Each row is a point on a landscape with many valleys, with its height.
A ball rolls from a point to whichever of its 2 nearest points has the largest drop for the distance, and stops where none of them is lower. Distance is the straight distance between rows; heights are no part of it.
Z_100: [-30  -3 -16   9  14   9  15 -13  10  11 -12  11   8   7 -12   5  -6   6
  28  -4  12  11  -4  24   1  13 -16  25  -6  12 -16  -7 -15   4  33 -31
  16 -15   1]  (h 641)
Z_695: [ 32  -8   5  -7  17   7  17  17 -12  13  20 -15  10  20   2 -15   6 -22
 -13   7 -17  -1 -26 -24  -8  -4 -14   4  13  -8  27 -54   7   2  12  -3
   9  -2   8]  (h 507)
Z_795: [  1 -11  -5  -8   3   0 -26  17  -1   9   9  -7   9  12 -27   9  11 -31
  17 -21  16  18  -5 -29  -2   7  16  -9 -17 -25  14   0   6  13 -24  29
  -5   5 -14]  (h 766)
Z_203: [ -1   6   5  -1  -8 -12  -8  -4 -17 -22  25   0  -6 -14  12  -7  15   2
  -9  10  -6  -7   1   3  18 -25  13  -5   3   4  -4   6  20  -4 -11   3
 -24   6  -7]  (h 550)
Z_976: [-12 -10  17  10  -5   0 -14   6 -22   4  18 -23  17  -1 -14  12  12 -27
  24  -4   4  18 -14  -5   4 -30  -3 -16  11  -1   4   2  -7  -3   7  -9
   1  15   0]  (h 189)
Z_67: [ -6   8 -13 -11  -5  -3   3   6  27  -5 -22  19 -24   4  -6   9 -10  26
  -6 -19  -4  -2  17   6   3  32   5  -6 -22 -12   7  12 -14  -4 -18  21
   3  -1  -9]  (h 212)
Z_876: [ 33 -12  24  16  -1 -22  -5  -1 -21   3   5 -24  21   1   0 -26   4 -20
  -8  30  13 -27   0  -8 -23   1  13 -12  20  -5  -3   6  34   6  -7 -17
  12   2  23]  (h 107)
Z_370: [-21  -7   2 -11  20 -20  -5   8  13  16  -9 -13   1   9 -41  15   7 -28
  33  -5  35  30   4 -14  -6  22   7   6  -9 -10   7  13 -15   9  -5  -4
  15   0 -14]  (h 304)
Z_8: [-26   2 -13  -1   5  17 -24   1 -18  -4  19 -10  15   0 -27  18  23 -32
  33 -18  11  23 -20  -9   5 -26   4   3  -5 -12  -1   2 -19  14  -1  15
 -10   1 -20]  (h 231)
Z_626: [  7  10  15   9  -9 -34  -3 -11  -2 -15  -3  -8 -19 -17  -3   1   1   0
 -15  18  14 -11  42  14  16  37   4   0  -5  14   5  26  22  -6  -9 -13
  14  11 -12]  (h 275)
Z_865: [ -6 -11  -9 -24  -2  17  -9  20 -11  33   0  -1  17  -7  -3   4   1 -21
  11  -3   1   6 -22 -13 -18 -21   7 -20  12  -8 -13 -11 -20   6  10  22
   2  12   9]  (h 781)
Z_787: [-16  10 -12 -22  19 -25  36  15  13 -17 -17  -2 -17  -7 -17   1  11   3
  -1  12   6  12   2   1   4  24  -7  15  -8  14  15 -13 -11   9  21  -8
   9  -8  -8]  (h 591)
Z_84: [-28  10 -33 -10  12  27   5  -2 -12   4   5   9  11   1 -13   5  16  -5
  28 -19   7   8 -22  11  -6 -19  -5  21  -6   2 -12 -18 -31  19  27   6
  -6 -11  -8]  (h 667)
Z_208: [  6 -21   9   1   2  -6 -11 -16 -15  18  -2   7  36  -6  -7  -4  17 -29
  30  14  24  -6  -3  -4 -16   1   9  11  16   4 -50  14   5   0   6  -3
  21   5  15]  (h 670)
Z_369: [-29  -6  13   6  -5 -14 -15  -5   5   2   1 -11  10   6 -33  21   1 -26
  34  -7  20  37   4   3   3  -3   0  -6  -4   2   3  26 -13   1  -1 -23
   9   7 -11]  (h 265)
Z_524: [ -1  13   6 -23  -7 -26  31  16  15 -17 -30  -1 -31 -20 -19   3   8   4
 -15   6  -1  15  22 -16   5  34  13 -14 -14  11  13  17 -15   0   0   0
  12  10 -12]  (h 307)
Z_211: [ -4   3 -12  10  32   3 -20 -12  21   9  -1   3 -16   7   7  14   7  -2
  15 -13  17 -16  15   0  21  34  -5  42 -15 -12  -6   8  14  11 -24  15
  18 -28 -17]  (h 440)
Z_428: [-23  13 -17   7 -19  20 -18 -16   0 -10   8  17  -8  -8  15  10  -7  15
   7 -16  -9   0   4  15  13 -26   5  -5  -7   6 -11  20 -12  -3   5   7
 -22   4  -9]  (h 518)
Z_883: [ 30 -11  18  18  -3  -9  -6  -6   1   9  -3 -14   1   3  16 -28 -22  -5
 -20   6  11 -30   2  -3 -30  15  12 -13  16 -17   0  10  27   2 -17  -7
  15  -3  32]  (h 223)
Z_511: [-18  17 -37  -9  17  -6  29  -2  -9 -26  -1  13   9  -6 -16  -6  21   5
   9  17   8   0 -12  18   2  -2 -11  33  -4  20  -9 -32 -16  11  36  -9
   1 -20  -9]  (h 251)
Z_932: [  4  -2  -2 -23   4 -29  35   6   1  -7 -15   3  -6  -9 -19  -7   6   0
  -9  19  17   0   6   3  -8  34  -2   4   3  17  -5   1  -1  10  25  -6
  19   3  10]  (h 573)
Z_810: [-22 -17   6  13   0  43 -12 -23 -19  27  -5 -18  22  -4  10  17 -13 -14
  30   2   4  -2 -23  19   0 -36 -16  -7  21  11 -23   3 -22 -14  17 -13
  11   2   8]  (h 264)
Z_233: [ 40  -3  -4  -6  22  -2  21  10   0  -1  24   3   8   6  14 -28  -3   6
 -34  23 -24 -30 -20  -3 -16  -8  -1  10   8 -15  -1 -27   4   5  -5  24
   0 -15  15]  (h 346)
Z_102: [ 39  -2  -9 -18  10  11  10  19   1  14  16   4   2   8  13 -19  -9 -12
 -30  -4 -29  -8 -25 -25 -18  -3   6   1   9 -23  13 -39 -14   5  -8  30
   1  -3  14]  (h 386)
Z_870: [ -2   5 -19  -4  13 -10 -13 -14   8  -2   1  12 -12 -17   2   7   7  -3
   1   0  13 -17  15   8  16  33   2  25 -12  -4 -20  14   5   6 -10  22
   9 -16 -12]  (h 407)
Z_455: [ 19  -4 -12 -11  15  -3   8   0 -19  -8  25  13  16 -14  18 -24  12   6
 -14  39 -27 -31 -22   7  -5 -26   3   9  16  -5 -24 -21   5  -2   2  23
  -8 -12   5]  (h 299)
Z_243: [ 25   8  -1  -2  31 -18  10   1  10 -18   5 -10 -12   3  -4 -15   8   1
 -17  -1   6 -40   5   2  -2  40   0  21  -9 -19  14  -7  20   6 -17  17
  14 -28  -2]  (h 421)
Z_446: [-11  10 -26  -9  33 -14  11  -2 -10 -26   6   6  10  -6 -14  -1  32  -8
  16  14  11 -14  -5   4   9  10  -8  40  -5   0 -13 -27   6   7  13   5
   2 -27 -13]  (h 283)
Z_749: [-10   3  18  29 -22  -3 -19 -25  -2   3   4   4   5   2  28  10 -11   8
 -14  15   6  -9  32  23  17   8   0   7  13  35 -24  28  30 -11   1 -27
   1   6   5]  (h 44)
Z_907: [  6  -5 -14 -23 -10   0 -17   4 -12  16  12  14   7 -18   9 -10   6 -12
   2   4  -3 -14 -11 -10 -13 -15  25 -16   4 -11 -33  12  -5  11 -12  36
 -12   9   7]  (h 373)
Z_518: [ 21   3  19  12   8 -27  10   1  -6 -30  11 -12  -9   9   0 -11   9  18
 -24  31  -2 -24   7  13  10   8  -8  11  -2   9  21  -8  39  -6  -3 -18
  -6 -12  -1]  (h 280)
Z_148: [ -6  21 -13 -16   1 -19  14  11  18 -17 -20  16 -36 -26 -12   7   3  14
 -15  -1  -2   2  26  -4  18  30  15 -11 -21   1   1  18 -22  -6  -5  24
   8   6 -24]  (h 268)
Z_398: [  3   5  10 -20 -30  -7  22  29   9 -12 -31   1 -10 -10 -12   7   7  -1
 -15  -3 -14  37   7 -34   2   7  13 -32 -11   2  17  17 -13  -3  -7 -11
 -17  19  -4]  (h 356)
Z_31: [  6 -16   2   9   3   7   3 -17  16  34 -16  14   3  13   7  -5 -19   7
   7  -9  19 -15   8  13 -11  34  -7  11  -2   4 -28  16   8   7  10 -16
  28 -12  22]  (h 548)
Z_534: [ 18 -10   1   8  10  -1  16 -13  17   9  -5  13   0  18   9 -14 -13  24
 -13  10   5 -26   3  17 -13  24 -18  11  -2   1 -10  -1  11  -1  13 -10
  17 -19  21]  (h 523)
Z_897: [ 12  -2 -10  -5  -9 -10  -8 -12   1  -1  12  23  -7 -16  14  -6  -4   9
 -15  -1   2 -27  10  10   3  17  16  -2  -5   0 -33  23   3   1 -11  22
  -2  -3   1]  (h 353)
Z_125: [ -9 -14   5  11  10  22 -19   5  -8  24  20 -13   9  25 -13  15   0 -24
  34 -34   6  23 -18 -10   1  -7  -8  -6  -4 -16  12 -15  -8 -10   3   2
   5  -1  -7]  (h 137)
Z_238: [  3   7  -8  -8  39 -23  12   2  10   4 -11 -10 -18   4 -17  -3  16  -7
  10   0  21 -20  19  -5  -4  50  -3  27 -10 -13  10  -1   5  11  -2  10
  27 -20  -7]  (h 375)
Z_640: [-32   1 -13  23  -3  30  -8 -24   2  18  -9  16  12   6  10  13 -13   8
  25 -11   3   1  -4  24  13 -10 -15  22   1  23 -30  14 -14   4  29 -25
  14  -8   4]  (h 631)
Z_405: [-14   0 -24 -16  23  17  17  10  -6  13  10  12  17   8  -8  -3  14  -5
  24 -14  11   3 -28   5 -12  -2 -10  29   3 -14  -9 -36 -12   7  26   6
   4 -22   4]  (h 675)
Z_293: [-16 -14  11  13   1  27 -11  -9 -30   9  12 -38  17   2   1  19  -7 -19
  24   2   0   6 -22   8   3 -43 -22 -17  21  10   6 -15 -18 -19  14 -14
   2  10   0]  (h 233)
Z_709: [ 25  -1  17   7   4 -16  -1  15 -27 -20  36 -28   5   8   6 -10  23 -19
 -14   5 -16   0 -13 -25  13 -14   4   2   4  -4  37 -32  33   1 -14   1
 -12   0  -5]  (h 590)
Z_824: [  7   5  19   4   6 -20  10  20  -9 -32  11 -30  -1   5  -7   4  20  -9
  -9   1 -15  21  -6 -19  23  -7  -8   5  -7   3  48 -26  24  -1  -2 -18
 -15  -1 -13]  (h 609)
Z_608: [  2 -19  36  10 -21  10 -18 -22   2  35 -21 -16  14   3  21   7 -36   3
   3   7   7   4  10  19 -15 -16  -6 -30  21  14  -2  23   5 -19   2 -23
  11  23  17]  (h 532)
Z_630: [ 11  -2 -10 -24  13   8  32  29 -10  13  12  -2  17   4  -3 -10  16 -18
  -8  13  -4   6 -34 -19 -10  -9 -11  18  17  -6  12 -48 -13   6  27   0
   3   1  10]  (h 522)
Z_928: [ -4  14  -1   9 -12 -10   3 -15  -4 -33  19  16 -13 -15  18  -7  -1  25
 -21  13 -11  -8  13  20  22 -21   3  -5   5  16  -7   7   7 -16   8  -8
 -19   1 -10]  (h 519)
Z_880: [-32   2   5   5 -22  -2 -16   5   7 -12 -11  -5  -6  -2 -24  22  -6  -9
  23 -12   6  36  14  -2   7 -10  11 -20 -11   5  11  28 -12   3  -6 -12
 -10  22 -16]  (h 226)
Z_377: [-25   0 -16  -4   3   4   5  -8 -16   3  -3   9  22  -7 -18   3  18 -16
  32   1  18  11 -11  10 -10 -14   0  13   7  10 -28  -4 -24  10  29 -10
   4   1   0]  (h 658)
Z_713: [ 27   3   9   1 -13  -1 -11   7  -5  -3  16   1 -10   3  20 -17  -5  11
 -27 -14 -15  -7   3 -16  -5 -10  28 -20   2 -15  15  -1   9  -8 -38  26
 -18   7   2]  (h 207)
Z_362: [-21   2 -22  -5  -9  34 -16 -15  -3  18  -4  16   2 -10  17   8  -8   5
  16  -8 -10  -8 -14  15  -4 -30  -4  -6   5   2 -29   8 -25   1  17  13
  -7  -1   7]  (h 540)
Z_634: [ 27  -3  24  13  -8 -33  -1  -5 -22 -18   9 -15   5  -2   2 -19  11  -4
 -20  41   6 -27  10   3   0  -2  10  -6  13  14   0  10  40  -2  -6 -21
  -2   5   9]  (h 200)
Z_752: [ 11   5  -6 -31 -17   2  21  36   7  -6 -11   8  -6  -5  -9  -2  12  -9
 -26  -7 -16  20  -7 -36   0   8  17 -17 -13 -10  14  -1 -16  -1 -10  10
 -17   8  -1]  (h 330)
Z_170: [ 13   3  18  21 -15 -16 -12 -21   0  -8   2  -2  -7   1  15  -6  -6   5
 -24  12  17 -25  34  19   8  35   5   8   3  16  -8  25  34  -5 -15 -17
  11  -2   3]  (h 183)
Z_452: [-11  14 -17 -13 -15  18   9  13  15  -5 -11  24 -11  -6   5   2 -12  27
 -10 -10 -22  10  -7  -1  -1 -23   2 -22  -5  -1  -7   1 -31  -5  10  13
 -16  10   3]  (h 397)
Z_707: [-13 -10  -5  16 -10   1 -23 -23 -13  12  -2  16  30 -15  -3   8   7 -21
  23   7  18   4   5   4   5   0   4  17  11  17 -54  26  -4   4  12  -6
  15   7   4]  (h 679)
Z_896: [ 27   2  16  19   9 -15  29  -5  23 -16 -11  -1 -17  14  -2 -21 -13  32
 -36  15   1 -31   7  16 -13  38 -17   7  -5  -3  18  -3  12  -5   3  -7
  18 -13  16]  (h 482)
Z_90: [  3  -6  11   8  20 -21 -15  -2 -22 -19  22 -19  24  -2 -21   5  34 -30
  26  13  15   0  -3  -8   9  -5  -2  21   3  -9   2  -7  30   6 -11  -4
  -3  -8 -15]  (h 793)
Z_278: [ -6  -3  -2  -5  40 -14   6   5  14  21 -10 -14  -5  15 -28   6   6 -20
  32 -12  34   9   8  -9  -5  39  -2  24 -11 -18   9  -5  -1   6  -6  -5
  21 -19 -11]  (h 338)
Z_905: [-15   4  16  16  -4 -17 -21 -13  16  -2  -9  -8 -17   2   2  14  -5  -1
   7  -3  17   5  39   9  16  30   0  10  -9   9   9  28  16  -2 -22 -17
   8   4 -19]  (h 343)
Z_172: [ 19   2  -2 -29  -4  -8   9  24 -13   4  13   6   3 -18   6 -17  12 -14
 -20  11 -17  -3 -18 -24  -5 -16  19 -14   6  -6 -10  -3  -6   8  -7  21
 -12   9   7]  (h 336)
Z_241: [-28   6   2   8 -19  11 -31   2  -2 -15   4  -7  -5   2 -12  21   3  -8
  14 -19   5  29  13 -10  17 -22  20 -17 -11  -8  21  23   5  -3 -23  11
 -27  19 -25]  (h 184)
Z_156: [  4   9   4  -1  17 -11  25  19  10 -27   0 -13 -10  13  -4  -1   7  15
 -16  -3 -19  15  -5  -9  16   6 -23  14 -11  -3  44 -32   6  -4  -1 -11
  -8 -12  -7]  (h 626)
Z_226: [-20 -10   1   1  -3  13  -9   9   6  22  -9   1   3  17  -9  10 -11  -1
  21 -28   5  23  -5  -2  -7  -2  -7 -12  -7 -10   7   0 -14  -2   8  -4
   3   5   5]  (h 84)
Z_903: [ 12 -13  -1 -11   0   6 -20  19 -14  25  18  -5  14   6 -10  -2   8 -34
  10 -16   2   5 -16 -28 -14  -5  17 -15   0 -21   0 -11  -2  12 -10  26
   0   7   4]  (h 775)
Z_614: [  9   5  13   5 -15  -8  18  -2  11 -16  -5   7 -14  -2  15 -10 -11  32
 -23  17 -16   3   6   6   6 -18 -11 -17   6  11   8   2   1 -13   9  -7
 -14  14   7]  (h 481)
Z_51: [ 10  -1   5  -4   3  -8  -5  10 -33 -14  32 -13  11 -13   8 -11  24 -12
  -5  17 -18 -11 -17 -10   8 -31   6   0  14  -2   2 -15  22   2  -7  10
 -12   4  -1]  (h 571)
Z_424: [-22  17   3  25 -21  -5 -11 -26 -12 -25  10   3  -5  -9  15   9  -6  10
  -9  16   2   2  30  28  25 -12  -3   2   6  33 -10  22  16 -14  14 -34
 -15  10 -12]  (h 157)
Z_66: [  4  -5  -1 -20   8   5  22  24   2  22  -4   2   6  12  -7  -8  -5  -5
  -1  -6   4  15 -19 -11 -16   2  -9   0   6  -5   7 -23 -12   5  22  -2
   4   3  17]  (h 537)
Z_591: [-13   4  -4  -8  10 -13 -15  17   0 -14   3 -14  -4  -6 -24  14  17 -23
  14 -10   8  23   0 -20  11   0   8   1 -13 -10  17   2   2  13 -17  15
 -12   5 -20]  (h 774)
Z_189: [ -4 -12  -8 -13  13  29  14 -11 -11  24 -11   1  25 -10   5  -3 -10   1
   8  31  -3  -9 -31  21 -24 -27 -26   3  24   7 -24 -32 -12  -6  32   1
  11  -3  15]  (h 565)
Z_872: [  1   8   6   2 -19   4 -19  11 -10 -11  12  -1  -9   5   2   8   5   2
  -9 -24 -11  15   7 -20  14 -15  25 -20  -7 -12  28  -2  14 -10 -35  21
 -27  11 -17]  (h 119)
Z_354: [-21   6  -7  26   3  14  -4 -17 -14 -12   4   2  11   8   4   7   5  12
  12  16  -7 -10  -4  28  15 -22 -23  21   2  22  -5  -3   7  -5  28 -35
  -2 -15  -4]  (h 182)
Z_548: [ 14 -16   4 -19 -16   5 -15  -3   3  39 -18   3  11  -9  11  -9 -24  -7
   0   5   2 -10  -3  -2 -31  -7  16 -32   9  -3 -25  17  -7   5  -5  16
   7  14  24]  (h 441)
Z_59: [-19  23 -11  -2 -12  15  13  -2 -11 -25  -1  -2 -11 -11  -5   4   5   9
   7  -4 -16  17  -6  10  15 -40  -6 -11  -9  21   8   4 -25  11  24 -15
 -18  15 -10]  (h 449)
Z_543: [ 10  -7  -2 -20   2 -13  22   7   3  16  -8  10   6   1  -3 -15  -5   5
  -6  13   7  -5  -8  -1 -22   8  -2  -6  10   5 -14  -4  -7   8  21   1
   7   5  25]  (h 553)
Z_395: [ 11 -18  -4  -1  10  -7   6  -9 -15  13  -8  15  29  -1  -4 -12  14  -5
  13  29  18 -23  -1   3 -20  11  -2  22  13  12 -43  -9  10  -5  26 -13
  23 -12  18]  (h 660)
Z_763: [-13  10 -15 -18   3   7  -1  19 -24 -15  19  -1  11 -15 -17   3  31 -27
   9  -4  -6  13 -28 -17   5 -28  10   4   0  -4  -4 -14 -14  20   7  16
 -19   5 -10]  (h 267)
Z_165: [-32  17 -21  14   0   8 -20 -22   2 -18   2   1 -10  -8   0  18   2  -1
  19 -12   1   8  12  17  22  -9  -2  20 -13   8  -1  17  -5   7   0  -6
 -16  -7 -25]  (h 493)
Z_566: [-15  -6  -4   3 -10  12  -4   5  23  18 -26  14 -11  22  -7  10 -23  25
  11 -35   0  18  13   3  -8  20  -7 -10 -17  -9  13   9  -9  -5 -11  -2
   4   2   2]  (h 145)
Z_725: [  2   2 -15   6  28  -4  -7 -12   0 -16  17   5   8   0   5   4  24  -2
  10   3   3 -25  -2   8  18   9  -8  42  -7  -9 -12 -15  26   3 -10   9
  -1 -33 -12]  (h 314)
Z_487: [  8 -23   6 -13  13  22   3  -8  -9  45 -11  -9  28   0   6  -2 -15 -10
  16  11   8  -3 -23  12 -28 -11 -13  -8  23  -3 -22 -19  -9  -8  18  -4
  18   1  20]  (h 569)
Z_434: [-16  12  -9   7   9  -3 -11   3  32   5 -22   3 -34  13  -4  17  -6  25
   9 -21   3   0  34   0  11  36  -2   8 -25 -17  27  10  -7  -7 -31  12
   6  -7 -21]  (h 269)
Z_300: [ 22  -4   1  -1  -6   0  -6  -5   8   9   4   9  -7   2  21 -15 -15  15
 -19  -7  -8 -21   3   2 -15   0  13 -12   2  -9  -8  10   0  -2 -18  19
  -5   0  15]  (h 288)
Z_236: [ -6  12 -22  -1   6  12   4 -10 -22 -20  21  10  10 -18  11 -12  18   9
   1  21 -20 -20 -20  15   6 -41  -5   9   9   8 -18 -13 -10   3  17   8
 -15  -5  -1]  (h 255)
Z_517: [ 16  -6 -14 -11  11  20  -6  14   2  22  15  11   1  20  10  -7 -10   3
  -5 -27 -17  -9 -19 -15 -16  -1  -2  -1  -4 -26   7 -31 -11   0  -7  30
   1 -10  11]  (h 412)
Z_970: [ -7   3  16   8 -11 -17   6  -7  18 -12 -19  -2 -25   7   1   6 -16  29
  -5  -7   1   5  32  17   6  28  -9  -3 -10   8  22  14   8  -9 -12 -23
   7   8  -5]  (h 396)
Z_72: [  2  13  17 -11 -20 -15  26  15   1 -34  -8  -3 -16 -21   0  -3  17   4
 -20  10 -18  27   3 -19  17 -11   2 -20  -5  12  16   8  -2  -4   3 -23
 -22  13  -9]  (h 388)
Z_52: [ -3  18  -3 -23  22 -20  40  27  20 -29 -16 -12 -24  -5 -10   1  19   6
 -19   5 -14  16   1 -18  16  24  -8  15 -15   2  37 -17 -14  -1   3  -5
  -4 -11 -13]  (h 608)
Z_456: [  2   5  -1 -18 -23  23   0  25  -8   2  -2  -5  -3 -20   9   5   1 -10
 -14   2 -28  20 -18 -27   1 -35   9 -34   7  -1  11  -6 -20  -8   0   9
 -19  24  -1]  (h 442)
Z_829: [-23  -1   7  17  14  10 -18  -6 -19  -8  27 -27  13  16 -26  25  18 -34
  39 -22  10  29 -15  -4  14 -21 -10  10  -5 -11  23  -8  -8  -3  -3  -7
   0  -7 -23]  (h 188)
Z_147: [ 12  -4  20  31   3   2  -3 -10  11   1  -6 -14 -10  37   8  -3 -19  23
  -5 -33   1   2  15   1  -3  23 -10   2  -4 -15  48 -19  23 -12 -25 -19
   7 -11   5]  (h 379)
Z_499: [ -4   5   2 -14 -26 -13  31  11  21 -13 -34  16 -28 -12 -11   9 -14  27
 -13   0  -6  21  23  -3   1  24   4 -28  -9  14   1  18 -19  -2   7 -11
   6  20  -1]  (h 339)
Z_739: [ -8  -5 -21  -9  21  15 -10   1  26  22 -10  13 -12  17  -5   9  -5   4
  16 -33  12  -4   3  -3   0  33  -1  22 -25 -22  -6  -3  -1   9 -16  24
   9 -29  -7]  (h 458)
Z_724: [ 15 -15   0  -9 -11  16 -32  -3 -13  36   8  -5  11  -7  21  -3 -12 -16
   2  -5  -7 -13  -6  -6 -21 -21  23 -24   9 -14 -15   7   6   3 -23  33
  -4   7   9]  (h 408)
Z_738: [ 38   0   9  14  16 -13   5   1   0 -20  21  -9  -5  10  11 -28  -3   7
 -31   5   0 -40  -3   1 -10  19   7  10   2 -18  11 -10  29   1 -21   7
   5 -24  13]  (h 468)
Z_386: [  7   3  16  11 -17  -3  21  -2  23  -1 -23   9 -19  14  10   2 -25  47
 -15  -7 -11  11  17   8  -4   7 -13 -17   3   1  21   6  -4 -12  -8 -15
  -3  14  10]  (h 443)
Z_230: [ 15  -3  15  25  -8  16 -10 -25  28  15  -7  13  -9  20  40  -8 -29  40
 -26 -15  -3 -26  17  20  -6  13   1   3   6   2  -3  11   8 -17 -19  -2
   6  -8  18]  (h 444)
Z_307: [-19  19  14  10 -26   3  11   2  -6 -34  -6  -9 -17  -5   2   6   2  18
  -4  -2 -17  29   8   3  21 -35  -2 -18   2  18  27   9  -3  -8   7 -29
 -26  21 -10]  (h 423)
Z_457: [-14   9  -2 -12 -27   8  27  14  22   1 -32  19 -15  -5  -3   4 -19  25
  -2   0 -14  31   2  -3  -8 -11  -5 -30   1  13  -2   9 -33  -1  24 -14
  -4  24  11]  (h 370)
Z_632: [ 33  -6  12  17  -2   4  10 -16  28  10 -10   9  -9   6  27 -22 -35  35
 -35   8  -9 -29   5  16 -24   8  -3  -8   9  -9  -3   1  -2 -10  -9  10
   2  -2  25]  (h 371)
Z_782: [-11   3 -10  17 -10  15 -17 -18  21  14  -4  27  -8   2  24  15 -23  22
  -5 -19   6 -11  18  23  18  28  -6  26  -7  18 -32  22   7   0  -7   4
  18 -13  -1]  (h 601)
Z_954: [ 14  10  -4  -9   4   7  25  19  15 -26  11  27 -12 -15  15 -12   1  28
 -35  -3 -35  -5 -17  -8  13 -18   7  -4  -4  -7   0 -13 -28 -10  -5  21
 -31   0 -17]  (h 546)
Z_444: [  6  -2   0  11  13  -9   0  -5 -11 -18  16   2   6  10   5  -4  15  14
  -3  20  -4 -24  -5  16  10  -1 -16  25  -2   2  -1 -14  31  -5   8 -11
  -5 -23   0]  (h 331)
Z_338: [  1  11 -16 -33   2  -3  18  30  -1 -15   8  10  -4 -14  -7  -4  18 -11
 -17  -4 -12  10 -21 -21   5  -3  10   4  -7  -6   3 -14 -16  10   2  16
 -17  -2  -2]  (h 302)
Z_935: [  3  -4 -11 -16 -12   4 -11  19   8  11  -8   6  -2   4 -17  -4  -1 -11
  -1 -19  13   4   4 -23 -12  17  25 -22 -20 -18   0  18  -1  11 -25  32
  -3  10   3]  (h 757)
Z_196: [-12 -13  -3   6  14  10   6  -9  -4  19  -5   9  24   7  -8   0   8  -6
  30   4  15   1 -13  11  -8   0  -9  17   8   4 -28  -7  -3  -3  29 -21
  17 -11  11]  (h 650)
Z_394: [  6  -1   1  13  -3   1  -3 -18  21  16 -16  13 -14   3  14   2 -23  18
 -12 -11  13 -22  26  21   1  55  -7  18 -12   8 -17  24   6   1  -3  -6
  36 -12   9]  (h 574)
Z_200: [  5   2  13  12   9 -28 -14  -6 -26 -34  25 -16  11  -4  -8   0  32 -13
   4  28   7 -16   8   4  22  -8   2  22   3   6   6  -4  46  -2 -14 -10
 -16 -11 -18]  (h 802)
Z_816: [ 34  -6  13   2   5  10  10   2  -5   9  14 -21   2   8  19 -14 -13  -6
 -25  23 -32  -6 -21 -11  -9 -20 -16  -6  16  -4  30 -44  10  -8   0  10
   1   5   8]  (h 486)
Z_714: [-12  -5 -21 -19   8  41   2 -13  -2  23  -4  10  12 -11  21   1 -17  10
   5   6 -15 -10 -28  23 -20 -29 -18  -3  16  -2 -22 -21 -26  -2  22  18
   2  -5  14]  (h 554)
Z_684: [ 19   1  13  17  11  -6  15  -2  20 -14  -3  -5 -16  23  10 -10 -14  36
 -21 -14  -4 -16  12  13  -1  26 -16  12  -8 -13  34 -14  16  -9 -18  -5
   4 -18   5]  (h 431)
Z_867: [ 12 -24  23   4  -4  12 -11 -20  -4  41 -15 -14  29  -1  10  -2 -22  -9
  12  19   7  -8  -8  16 -19 -12 -11 -18  21   7 -19   6   8 -10  10 -20
  20   6  20]  (h 555)
Z_961: [-26   4  -6  22 -13  30 -18 -23  15  14  -7  23  -3   8  33  14 -27  23
   5 -17  -4  -3   8  23  15  -6  -7  15   2  20 -24  20  -2  -6   9  -8
   4  -7   6]  (h 619)
Z_366: [ 12  -8  21  17 -17   4 -13 -24  13  24 -13   0   2   9  33  -6 -27  19
 -15   9   4 -17  20  18 -12   0  -3  -9  15  12  -8  20  19 -10  -6 -15
   5   6  23]  (h 496)
Z_571: [ 15 -14  19  -1 -14  -7 -11  15  -1  26 -12 -12  10   9 -16  -5 -12 -24
   6 -13  17  10  -1 -22 -25   5  20 -35   3  -8   2  16  -3   7  -7   2
   8  20  20]  (h 737)
Z_57: [  0  -1 -26 -23  12  13   1  21  17  12  -2  19  -4  17 -10   0  -5   6
   1 -34   1  -1 -10 -10 -11  19   5   5 -22 -24   3 -16 -12   6 -11  35
  -2 -16   0]  (h 436)
Z_701: [ 19  -6  -6  -9 -16  11  -7  19   9  27 -16   6   3  12  -2 -11 -19  -7
 -11 -20  -4   1  -4 -29 -26   9  21 -33  -5 -19   7   3  -8   4 -19  24
   3  15  18]  (h 748)
Z_532: [-35  26 -23   6 -10  10   2 -16   1 -23  -7   0 -15  -7 -15  19  -5  12
  21 -13  -9  22  18  20  16 -24  -6   4 -23  28   7  13 -28  11  16 -22
 -15   7 -29]  (h 470)
Z_223: [-20  -1  11  21  -7  -1  -9 -14 -16  -6   9 -10  18   3  -2  10   7 -10
  22   9   3   5   1  18  10 -23 -12   1   9  16  -3  13   2  -4  19 -29
  -1   6  -2]  (h 132)
Z_291: [ -8  -2  11  12  14 -13 -27  -3  -2  -7  16 -24   4   8 -11  15  12 -21
  20 -12  14  13   9  -8  19  -2   1  15  -7 -14  21   5  24   5 -23   1
  -9  -7 -23]  (h 783)
Z_864: [-11   0  -6   1  -1 -21 -33 -10  -1 -11   2  -3  -7 -17 -18  17  13 -24
  15  10  25  13  20 -10  15  15  15   3  -5  -2 -10  36   5  12 -18   9
  -5  14 -27]  (h 704)
Z_124: [ 21  -5  13 -14 -15  13   8  11 -13   4   3 -21   1 -15  18  -2  -4 -15
 -25  18 -35  16 -18 -23  -2 -32  -7 -23  17   4  23 -24  -5 -11  -1   5
 -12  21   3]  (h 461)
Z_501: [-14   4 -10 -11 -11  33  -1  12  -3   8  -5  -2  -3  -4   7  10 -12   3
   1  -9 -21  17 -21  -6  -7 -34 -11 -22  10   0   9 -17 -30  -6  15  10
 -11  17   6]  (h 422)
Z_818: [ 21 -12  26  31  -7  -2 -11  -9   9  10  -7 -18  -5  25  13 -16 -26   7
 -11 -21  12  -8  11  -4 -21  19   1 -12   8 -17  29   0  24  -8 -19 -19
  11  -1  22]  (h 318)
Z_678: [-21   2 -11  18  -5 -10 -29 -24  -8  -8   2   4  13 -24 -11  22   7 -25
  19  12  23  16  21   2  17  14   3  19   4  15 -33  34  -1  11  -4  -9
   7   5 -22]  (h 692)
Z_575: [ 15  -8  23  -5 -19 -28   4  13  -1   1 -11 -15   1  -5 -18  -6   0 -17
  -2   4  12   8   8 -15 -12  10  15 -25   2   7   1  26   8  12  -7 -11
   4  24  14]  (h 727)
Z_248: [-14  13 -30   8   8  11  10 -18 -18 -22   7  13  12  -5  -2  -4  18  10
  11  13  -8 -13 -11  24   7 -23 -18  25  -3  19 -17 -15 -11   5  34 -12
  -6 -17  -3]  (h 219)
Z_149: [ 14   9  17   0 -18  -1  24   8  11 -24   1  19 -18 -16  19 -11  -4  33
 -40   4 -28   4   4 -11  13 -23  11 -25   6   0   6   1 -12 -18 -11   6
 -29  11 -16]  (h 517)
Z_254: [  0   0  15  -7 -11 -37  -5   2  -6 -19  -4 -10  -9 -20 -22   5  14 -23
   3  12  17  13  19 -11  10  14  17 -14  -4   8   1  31  12  12 -12  -4
  -5  22 -12]  (h 716)

Call two points neighbours if one is among the 2 nearest of the other. Go from one point of each pair to the other, from neighbour to neighbour, staying as low as possible. Name the highest point that can't be avoided.
Z_338 and Z_749 => Z_954
Z_872 and Z_876 => Z_739
Z_876 and Z_248 => Z_444

Two balls start at each pair of points below. Name the first point that both come to, or write never.
Z_932 and Z_575 => never
Z_84 and Z_189 => never
Z_31 and Z_487 => never
